Each row is a point on a tangle of strands that fork, close into loops and nearly touch. The rows are in no order.
Two points are linked if the straight distance between their rows is under 93.4.
Z414: [ 31  -7 -25  29  13   9  11 -16   2 -40 -35 -17 -51  71  33 -11 -29  30
  42 -25]
Z933: [ 10 -44  15 -14 -10  21 -22  59   2  -7   3  11  28 -10  22  -8  -6  -4
  -9   5]
Z445: [  5  15 -21   3  57   4 -20 -23  42 -18 -35  27  -3  34   5 -13   9 -17
  52  -6]
Z227: [-34  -7  35 -21 -12  28  35   1 -17  56  22  24  10 -26  21   6  27 -32
 -28  -8]
Z988: [ -3 -25  23  -2  -9 -34  -2 -50 -14  24  21  53 -20  30  14   7   3 -33
   9   4]
Z167: [ 40 -22  48   1   1 -14   2  55   2   7  18  -8   4   6   3  34  32  29
  -7 -20]
Z847: [-27 -14  38 -54 -42  -6   9 -28  -3  58  48   2  -9 -60 -12  33  -3  -9
 -24  39]
Z768: [ 33  -3   4  -6 -32   0 -26 -10   7 -20  12  15  33  10 -27  -7 -21   0
  27  -6]
Z421: [  4 -28 -12  16 -29  -7 -26  29  -7  22 -10  16 -16  19 -12  29  33   3
 -21  16]
Z968: [ 19   0 -15  21  58  31 -21   0  45 -46 -25  20 -28  17  28 -12 -17   1
  49 -34]
Z823: [-68  23  -9 -27  18  -2   9   7 -12  20  -3   1  23  -3 -16  -1  18 -13
   3  33]
Z714: [ 33  25  -9  25  12 -37   8  19 -10   1  -2  11  -6  16 -38  22   8 -26
  -4 -16]
Z805: [ 15 -14 -34  16  -6 -15 -12  31   1 -69   4 -55   3 -30  -3 -31 -15  21
 -14 -28]
Z525: [ 22   3 -15  24  22  18  19   7 -20 -17 -13  19 -35  62  24 -21  -9  14
  60 -14]
Z852: [  9  -5 -23  20  -7  11  12  26   4 -66 -17 -59  -1  -5  -3 -12 -49  52
 -34 -29]
Z238: [  7 -20  23   5   5 -10   5  34  17 -34 -20 -23  -3  12   2 -42 -12  29
  -2  27]
Z165: [-40  15 -16 -38 -30  46  -1 -12 -34  50  36  -5   2 -73  -5  60  35  -9
 -37   6]
Z271: [ 34  19   1  20  -4  28  13 -70  34 -75 -37 -13  -6  28  20 -12 -43  41
  -1 -18]
Z450: [-29  22 -18  23  17 -36   9 -23 -49  20   1  13 -30  20   0   9  23 -13
 -18  13]
Z347: [ 21  -2   4 -22 -45  25 -20  27 -39  16  23 -24  39 -11  12  27  11  23
 -17  35]
Z740: [ 47   4 -15   4 -47  15 -36  26  -5 -22  -7  -7  50 -20   1 -15 -25  49
 -32  -5]
Z311: [-69  -8   0 -52 -37  43  36 -32 -31  35  40   3 -14 -67 -15  27  16 -23
 -11  -7]
Z486: [  8  -4  13   3 -23 -27 -18 -26   1  25  26  21   9   9 -26 -14  -4 -20
  16  16]
Z476: [  7  10   0 -25  -4 -44 -33   1  -2  31  11 -27  28 -49   7  13  27   6
 -63  11]
Z405: [-33  -4  -2 -19  24 -25  35  -2 -15  34 -37  29 -21  19  21 -21  21 -37
   5  40]
Z865: [ -7  17   5  14   1 -21  39 -18 -25  -4  15   2   0 -26 -13 -20  37 -31
  13  46]
Z985: [-53  -6  41  -2  -4  33  39 -12  -9  51  27  24 -31 -31  -4  -9  14 -41
   9  -3]
Z653: [ 15  -6 -30  -3  -1  28  -7  24 -28 -45 -15  12  42   9  12  19  14 -28
 -30   5]
Z315: [  2  41  -9  28  18  27  12   6  28 -56 -28 -37  10  -9  -5 -25 -41  44
 -19 -20]
Z956: [ 24  18 -13 -13  -6 -27 -21   9  23   0 -33  -7  30  -5 -19 -43 -39  21
 -31 -31]
Z986: [ 40 -11  -2   8  18 -26 -25   9  32 -24 -24  31   2  -9   1 -37 -22  15
   5 -34]
Z82: [ 13  35 -25  32  14  17  29 -46  41 -75 -30 -32   0  -2   3   0 -56  27
 -20 -49]
Z862: [ 18 -19 -26   9   0  16   5  24  -6 -72 -28  -8   6  15   6  17 -28  47
 -29 -19]
Z935: [ 11 -22  14  25 -33  19   9  38 -25  24  26  19 -17  -9  -4  47  34 -25
 -21   9]
Z845: [ 37  10   9  25 -48  36 -16  -5   1 -39  -6   1  40  20 -12 -31 -29  33
   4  -3]
Z196: [  6   2 -12  13  36  -7   8   6 -15  29 -24  24 -54  60  36 -25   4   4
  48  14]
Z316: [-22 -22  19 -24   8 -33  15 -30 -38  47  36  50 -41  -6   4  33  -7 -23
  -6 -12]
Z780: [-10 -23  27  -4 -23   1  21  -6 -21  20  19 -28  22  26  -3  22  20 -44
  -6 -11]
Z13: [ -4  -5 -36   2  -8   2  18  21 -59 -29  -3  24  19  20  11   4  24   3
   1  22]
Z85: [-28   2 -11 -45 -33  44   0  27  -2  51  26  -2  30 -86   2  28  48 -21
 -13  -1]
Z434: [-24 -10  16  -9  -9 -36 -19 -16  -1  39  34 -38  11 -47 -17  12  45   0
 -42 -18]
Z15: [ -1  29   4   6  34 -17  -9 -27   1 -30 -10  -6  -2  29   6 -34 -19  46
  25  -1]
Z504: [ 19  44 -33  40  32  23  25 -60  37 -31 -47  -4 -44   9  43 -46 -87  45
   3 -32]
Z470: [  4   5  25  -5  20  -4  -5   5 -38 -25  30   1  45 -29  15 -14  10  25
 -10   4]
Z275: [  0 -18  28 -23 -14  20  -3  34  -3  35  13  30  44 -31  22   8  24 -15
 -30  -3]
Z29: [-13  -2 -62   8   8  36   4  12  28 -78 -33  -3 -20  22  -2  -1 -44  55
   5  -9]
Z748: [  3  10  -6  -1  26  -4 -19 -32  28 -45 -21 -14  11   9  13 -52 -62  30
  31  18]
Z239: [ -9 -28  20 -16  25  -9   5  41  -3  -8 -18  15   2  14  18  -8  -1  25
  -6  18]
Z429: [ 16  25  11   7  30 -37  23  -4  25  29 -20  23 -14  21 -39  21  34 -31
  25  19]
Z617: [  2 -21  17  16 -13  -7 -47  17  22   1  20 -24   5 -16 -27  -7  35  32
   2  -6]
Z597: [ 21  14 -32  -4  31  -1   5 -46  49 -31 -51 -13 -19  32  28 -53 -49  24
  65   2]
Z381: [-37 -14 -12 -44 -34  18  20  28   7  54  22   1   2 -40 -28  21  41 -17
  10   8]
Z991: [ 33   3  12  24  17 -13  -1  26   5 -12 -23  -5 -23  53 -15  26 -18   0
  -3 -18]
Z438: [ 42 -20  23  16 -20  -8 -26   9  19   1 -29 -30  44   3  -2  -5   9 -24
 -51   8]
Z102: [-12  14  11 -41   3 -28  32  -3 -36  57  27  13  -2  -8  -7  48  -8 -21
 -19 -12]
Z503: [ -5  16   1   8  33 -36  -4 -29 -13 -19  12 -10 -17  27  11 -38   8   0
  42 -21]
Z561: [-17 -16  21   3  24   8 -40  12  32  -1 -14  32   3  -5  -3  36  15 -27
   5  27]
Z444: [ 11   2  10 -17 -23  18   2  24 -20   6  19 -37  48   9 -13  30  20 -12
  -7   1]
Z583: [-10 -19 -20  30  12 -16 -36  15  15 -33  16 -24   2 -24 -19 -18  22  10
  -1 -38]
Z240: [-27  -7  10   9  17   9 -15   8 -36 -15  25   8  22 -40  14  20  10 -17
 -30  34]
Z448: [  7 -18 -11 -12 -50 -20 -30  44  -7  54   6 -15  -8  -7 -17  26  23   8
 -37   9]
Z959: [ 40  37  -2  43  -5  46   0 -50  39 -43 -26 -14   2  48   6 -28 -59  25
  36 -18]
Z133: [ 29  41 -33  20  35  13  13 -32  22 -10 -39   0 -32  43  39 -72 -51  43
  44 -24]
Z920: [ 19  -8 -54  15  -7  16  -2  -2  39 -77 -28  26 -36  -3  12 -30 -50  67
  29 -21]
Z736: [ 49  -8 -21  -4 -45   1 -51  26 -40 -14  13  -9  32 -16  10  12   5  49
 -48  21]
Z186: [-37  -1  21  12  13  -8  29  -8   3  19  26   7 -15 -35   2  -5  18 -65
  16  19]
Z228: [-24  10  34  15  44 -20  15 -11  -8  19  21   3 -24  -8  27 -31  18 -21
  29  -6]
Z594: [ 24  26 -21  27  -1   3 -18 -38  43 -30 -42  -8   1  51 -26 -19 -37   6
  24 -36]
Z529: [ 22  -6  16 -12  -5  -7  28  50  -4 -25 -24 -60  28  14   1 -11   5  22
 -32  24]
Z440: [-45   7 -13  17  33 -21   8   4 -33   3 -12   8 -23  23  22 -21   2 -45
 -21  27]
Z535: [-28  46   4   1  43 -12 -18   5  -1   6  -3   1  10   4 -10 -12   5  28
  11  28]
Z559: [-26 -17   8   9 -13  19   9  32 -66   7  35  12 -15 -16  18  29  27 -25
 -20  19]
Z581: [ 48   7  -4  24   7  -8  -1  -5  35 -41 -27 -22  -7  34 -27  11 -55  18
   0 -21]
Z712: [  3  -4   4  22  24 -13  13 -26  -5 -46 -21   1  20  -2  17 -26  26 -35
  17  45]
Z983: [-17   2  24 -11  11  -2   8  13  17  39  28  57 -17  -8  -8   6  19  -7
  59   4]
Z223: [  1   2 -28 -30 -64   6 -17  17 -13  71   8 -40   2 -26 -12  52  34 -14
 -48  14]
Z666: [  4  15  24 -42 -23  16  19   0  -5  69  33  36  14 -40 -33  51  -1 -18
  -8 -19]
Z178: [ 15 -15 -35  14  22  -1 -18  11  37 -46 -25  15 -18  16   9 -42 -25  27
  38 -47]
Z472: [ -7   3  10  11  33  17 -34 -23  39  -1  -3  29   7  18  -5   3  13 -44
  42  22]
Z628: [-28 -25  21 -10 -47  14  11 -11 -12  66  31 -28 -16   4 -22  37  22 -49
 -27  -2]
Z399: [-10  -2 -17 -12   5 -28 -19  35  14  38 -19 -10  19  21 -33 -28 -22 -14
 -14 -20]
Z401: [ 11   5 -29  -2   4  -4   3  19 -30 -25   6  39 -18  22  -4   1   7  16
  52   5]
Z52: [ 16  30 -35  42 -14  20  50 -68  52 -34 -34 -16 -67  20  21 -31 -85  58
   2 -14]
Z21: [ 11 -31  23   4  -3 -36 -26 -13  16 -15 -15 -33  23  27   2 -16 -35 -19
 -31  -7]
Z565: [ -8 -19   0 -36 -54  14   0  -8  10  66  10 -40  10 -43 -23  55  31 -56
 -40  11]
Z60: [-31 -17  30   5  -5 -22 -22 -19  11  16  49 -23  -7 -21 -14   0  50  -8
   6 -23]
Z690: [ 29  -7   5 -17   1 -27  -9  17   8  21 -23 -43  41 -14  13   5  19 -18
 -77  -9]
Z623: [-17  11  -7 -17  -4 -14   3  -8  10  53 -13  36 -17   3 -46  44  24 -31
  -6  21]
Z322: [-66  -8  24 -51 -20  -2  16 -42  -9  35  47 -11  -3 -49 -32  29   8  -7
  11  31]
Z874: [-14  13   3  12  20   4  25 -28 -28  41 -12  42 -40  36  35 -23  16 -37
  44  35]
Z2: [ 10  -9  28 -53 -33   3   9   0 -10  57  55 -18  24 -73  -8  45  -7 -11
 -12   4]
Z750: [  5   3  50  26  21 -20  14  36  -5  14  30  -2  -5  -3   8  -6  27   8
  12 -30]
Z394: [ 24 -12  -8  14  21  12   9   3  -1 -61 -18  11  23   9  23 -13  -6 -27
  11  -5]
Z665: [-17   0  -2  -9  17 -10  -4  18 -25  11  36  37 -24   3 -12  34  16   7
  46  -5]
Z734: [-68  -1  10 -14  12  24   2 -28  -9  11  14  23   0  11   2   5  28  -6
  32  45]

A fork is a point with three links, a tip a point with one. Leave the first point through the second and follow the links. Name the first fork or tip that comes.
Z988 / Z316: Z381
Z429 / Z714: Z852
Z444 / Z780: Z470
Z805 / Z583: Z21
Z82 / Z271: Z623

A piece is all that can be reached along the links. How many separate loops has the piece of each point below (a circle has one, a figure eight two, a Y none), and how many tips (points with one link)?
Z988: loops 0, tips 2
Z734: loops 0, tips 7
Z429: loops 0, tips 4
